The views of a scene show one set of named points, each view turned or mirrored, and shifted as a whole, with a little noise and some points left out.

Scene 1
View 1
niv: [ -8   5   3  16 -19  -7  -1  18  35  29 -23   3  18  42 -12  16 -30   8
  -4 -16   0   9]
Gemit: [-11   4   6   9 -22  -6  -1  30  20  11   3  -8   5  38 -23  -2 -31  19
  10 -16  -5  13]
lafo: [-12   0   7  13 -34  -2   6  35  31  31 -24  -3  21  47 -28   7 -45   5
  27 -26   0  17]
sasu: [-20 -11  43 -27 -24  -4 -24  68  61   9  30 -21  20  50 -15 -73 -32   4
   7 -32  -2  31]
Nir: [ -9  14  14  -7 -12 -13 -12  30  15  -3  20  -4  -5  26 -30  -4 -30  33
   3  -4 -13   8]
banu: [-14  -3  15   3 -17  -6 -10  32  45  20   2  -9  17  45  -2 -21 -21   5
 -14 -21   1  16]
gibep: [-12  -8 -28  47 -24   3  18  10   4  15   2 -25   3  47   9   4  -4  12
 -14 -21   7  10]
mezug: [ -7  11  -5  20 -19  -8   5  16   8  13  -8  -2   1  33 -25  25 -31  24
   7  -8  -6   5]
guk: [-11   4  20  -2 -21  -9 -10  34  45  27 -14   3  21  42 -20  -3 -39   7
   6 -18  -3  14]
kalap: [-10   4   4  15 -31  -3   5  30  25  28 -23  -1  17  43 -30  14 -44  10
  25 -22  -1  13]
butir: [ -7  18  64 -47  -8 -24 -41  47  85  34 -25  31  34  33 -38  -5 -62   4
   6  -9 -13  15]
Rog: [ -9  -1 -20  41 -24  -1  15   7  14  26 -20  -9  11  46  -2  23 -18  10
  -6 -19   4   8]
Sedu: [-17 -20 -21  45 -29   8  16  20  28  27  -4 -30  19  60  24 -19   0  -5
 -20 -36  15  18]
Bevu: [-13   0  35 -12 -30  -8 -14  49  65  40 -30   7  37  50 -29 -11 -55  -6
  24 -29   0  22]
nusug: [ -5  17  34 -18 -10 -19 -23  29  57  30 -25  22  23  33 -29  15 -48  10
   0  -6 -10   9]
deni: [ -8   6 -16  30  -8  -8   4   2   7   7   7 -11  -4  34   3  16  -4  23
 -28  -6  -3   2]
degi: [-12   4  28  -9 -25  -8 -12  43  50  28 -15   4  24  43 -29  -8 -48   6
  18 -22  -4  18]
View 2
deni: [ 53   8   6  -6   1   9  26  -2  13   7  -5   0  21  36  -8 -11  11   6
 -13 -30   3  -7]
degi: [ 18 -11   7   0  18  20  41  15  19  69 -13 -29 -13 -26   5  18   6  40
  15 -28 -18   4]
butir: [ -1  -9  -5   1  54  12  67  -5  12  81  10 -54 -31 -41 -16  16  15  66
  24 -12 -56  10]
nusug: [ 20  -8  -2   3  32   6  48  -5  13  58   7 -46  -9 -24 -12   4  10  51
  11 -18 -29   3]
Bevu: [ 15 -21   6   5  23  26  37  15   8  79 -11 -39 -22 -42  13  30  -1  44
  20 -29 -25  13]
Sedu: [ 54 -11  11  -1  -8  45   7  17 -15  18 -20  14   2  27  26  30  -9 -14
  -5 -43  -2  17]
banu: [ 28  -2   5  -6  18  30  39  12   6  44 -14   0 -10   8   5  19   9  17
   8 -30 -26   9]
Gemit: [ 31   0  10  -5   4  13  34  17  31  47 -18  -9   5   1   2   2  11  25
   3 -33  -1  -7]
Rog: [ 57 -10  10   6  -9  14   7   3   2  18  -6 -19  18  10   8   4  -6  10
 -10 -35  15   1]
mezug: [ 43  -1   9  -1  -2   0  25   6  30  33  -8 -23  18   2  -4 -12   8  28
  -6 -30  13 -13]
gibep: [ 58  -3  12  -3 -14  24   9  12   7  11 -18   8  18  30  13   6  -1  -5
 -11 -41  15   0]
kalap: [ 36 -15  11   6  -2  10  21  14  22  55 -14 -33   4 -23   9   8  -1  34
   4 -34  10  -4]
lafo: [ 33 -17  11   6  -1  16  20  18  17  60 -16 -31  -1 -26  14  15  -3  32
   7 -36   5   0]
niv: [ 41 -10   5   4   8  14  24   1   4  36  -1 -29   5  -5   2   8   0  26
   0 -29  -5   4]
View 3
Sedu: [-12 -37  -6  22  16  -3   5  30  20   7 -19  12 -31  10 -31 -51  26 -13
  68 -50 -11 -19]
guk: [-17  10  14   1  -4  -4  -7   6  19  17   4   8   9 -15   1 -15  25 -11
  34  -6   0  -3]
Gemit: [ -3  -9  19  18   7  -5  -6   7  22   4  -3  -4  -2  -9 -17 -11  13  -4
  28   2  -2   1]
nusug: [-21  37  26  -8 -16   4  -9   0   2  15  11   6  27 -12  15 -14  34  -8
  26  10   7  -2]
sasu: [-32 -11 -10   4   0  -2  32  19  49  16  36  48  21 -63 -23   5   1  -6
  53 -14   0  25]
Rog: [  1 -15  18  20  12  -5 -19  13   7   4 -27 -16 -23  24 -16 -40  30 -11
  40 -20  -7 -22]
kalap: [ -8   1  17   6   4 -15 -25  -1  27  23 -13 -13  -5  -4   5 -14  23 -16
  23  -5  -5 -10]
Nir: [  4  -2  30  23   6   5   3   7  14 -12   8  -3  11 -13 -27  -2   6   7
  22  22   4  14]
banu: [-18  -4   8   9  -1   3  11  18  15   5   6  20   4 -14 -18 -25  22  -6
  51 -17   0  -1]
mezug: [  7  -4  30  21   9  -4 -19   3  10  -1 -15 -21  -8  12 -14 -18  19  -3
  20   9  -2  -7]
niv: [-10   6  19   7  -1  -2 -13   8   7  10 -10  -4  -2   7  -2 -30  33 -11
  36 -11  -2 -14]
butir: [-38  56  20 -25 -30   4   1  -3  10  25  34  27  49 -40  28   1  35 -11
  28  14  12   9]
degi: [-22  13  11  -4  -6  -9  -7   2  29  24   9  10  13 -27   8  -7  22 -14
  31  -4   0   2]
lafo: [-13  -1  11   2   3 -18 -22   0  32  29 -10  -7  -6 -10   7 -15  23 -19
  27 -11  -7  -9]
deni: [ 10 -17  29  32  12  11   0  20  -8 -22 -16 -11 -15  25 -36 -38  23   5
  42  -5   0  -8]
View 4
Nir: [-49  -4 -14 -44  50 -27   0  -6 -16   0 -12  18 -18 -24   3  -3  51  16
 -26  16  13 -32]
Bevu: [ 17 -39 -18 -31  20 -43  15  -5  -5   5  26 -33 -18 -35  10   7  28  -2
 -39  -2  21   2]
guk: [ -7 -24 -12 -30  29 -34   9  -4  -8   3   4 -11 -17 -28   5   2  28  11
 -22   0   8  -9]
butir: [  0 -33 -38 -32  13 -73  27 -12   2  41  10 -18 -29 -38  41 -10  32 -11
 -68  15  22   8]
lafo: [ -2 -25   3 -30  24 -25   6  -1 -10 -13  14 -23  -7 -19 -10  10  35   1
  -5  -6  20 -10]
degi: [ -2 -30 -16 -34  28 -37  10  -5  -8   2  15 -18 -18 -31   7   4  35   3
 -33   3  18  -8]
kalap: [-11 -20   6 -29  23 -26   6  -2  -9 -11   7 -18  -4 -14  -9   9  38   0
   0  -4  21 -13]
mezug: [-39  -2  10 -30  32 -22   3  -1 -10  -7 -16   6  -5  -7  -8   0  41  10
  12   2  11 -23]
gibep: [-23  -7  13 -27  52   9 -10   6 -19 -33 -18   9  -8 -21 -27   9  16  47
  31 -15 -22 -31]
nusug: [-14 -20 -15 -26  16 -56  21  -7   1  26  -6  -9 -18 -22  24 -10  30  -3
 -30   8  14   0]
niv: [-11 -16   3 -21  25 -28  10   0  -5   0 -10  -7 -11 -17   0   0  20  15
   4  -6  -1  -9]
Gemit: [-27 -13  -5 -38  42 -20   0  -3 -15 -10  -2   2 -13 -23  -7   4  40  16
 -11   3  10 -25]
Sedu: [  8 -23   3 -22  50   9  -8   7 -19 -33  -4  -5 -17 -37 -23  13  -3  58
  18 -23 -33 -20]
sasu: [  3 -41 -49 -55  66 -21  -4  -7 -22 -10  31  -7 -37 -69   7  11  33  37
 -78  10   4 -25]

In a view up to two points have been moved. Name them for each view, in the order of its rows, or write -.
view 1 -> -
view 2 -> butir
view 3 -> -
view 4 -> gibep
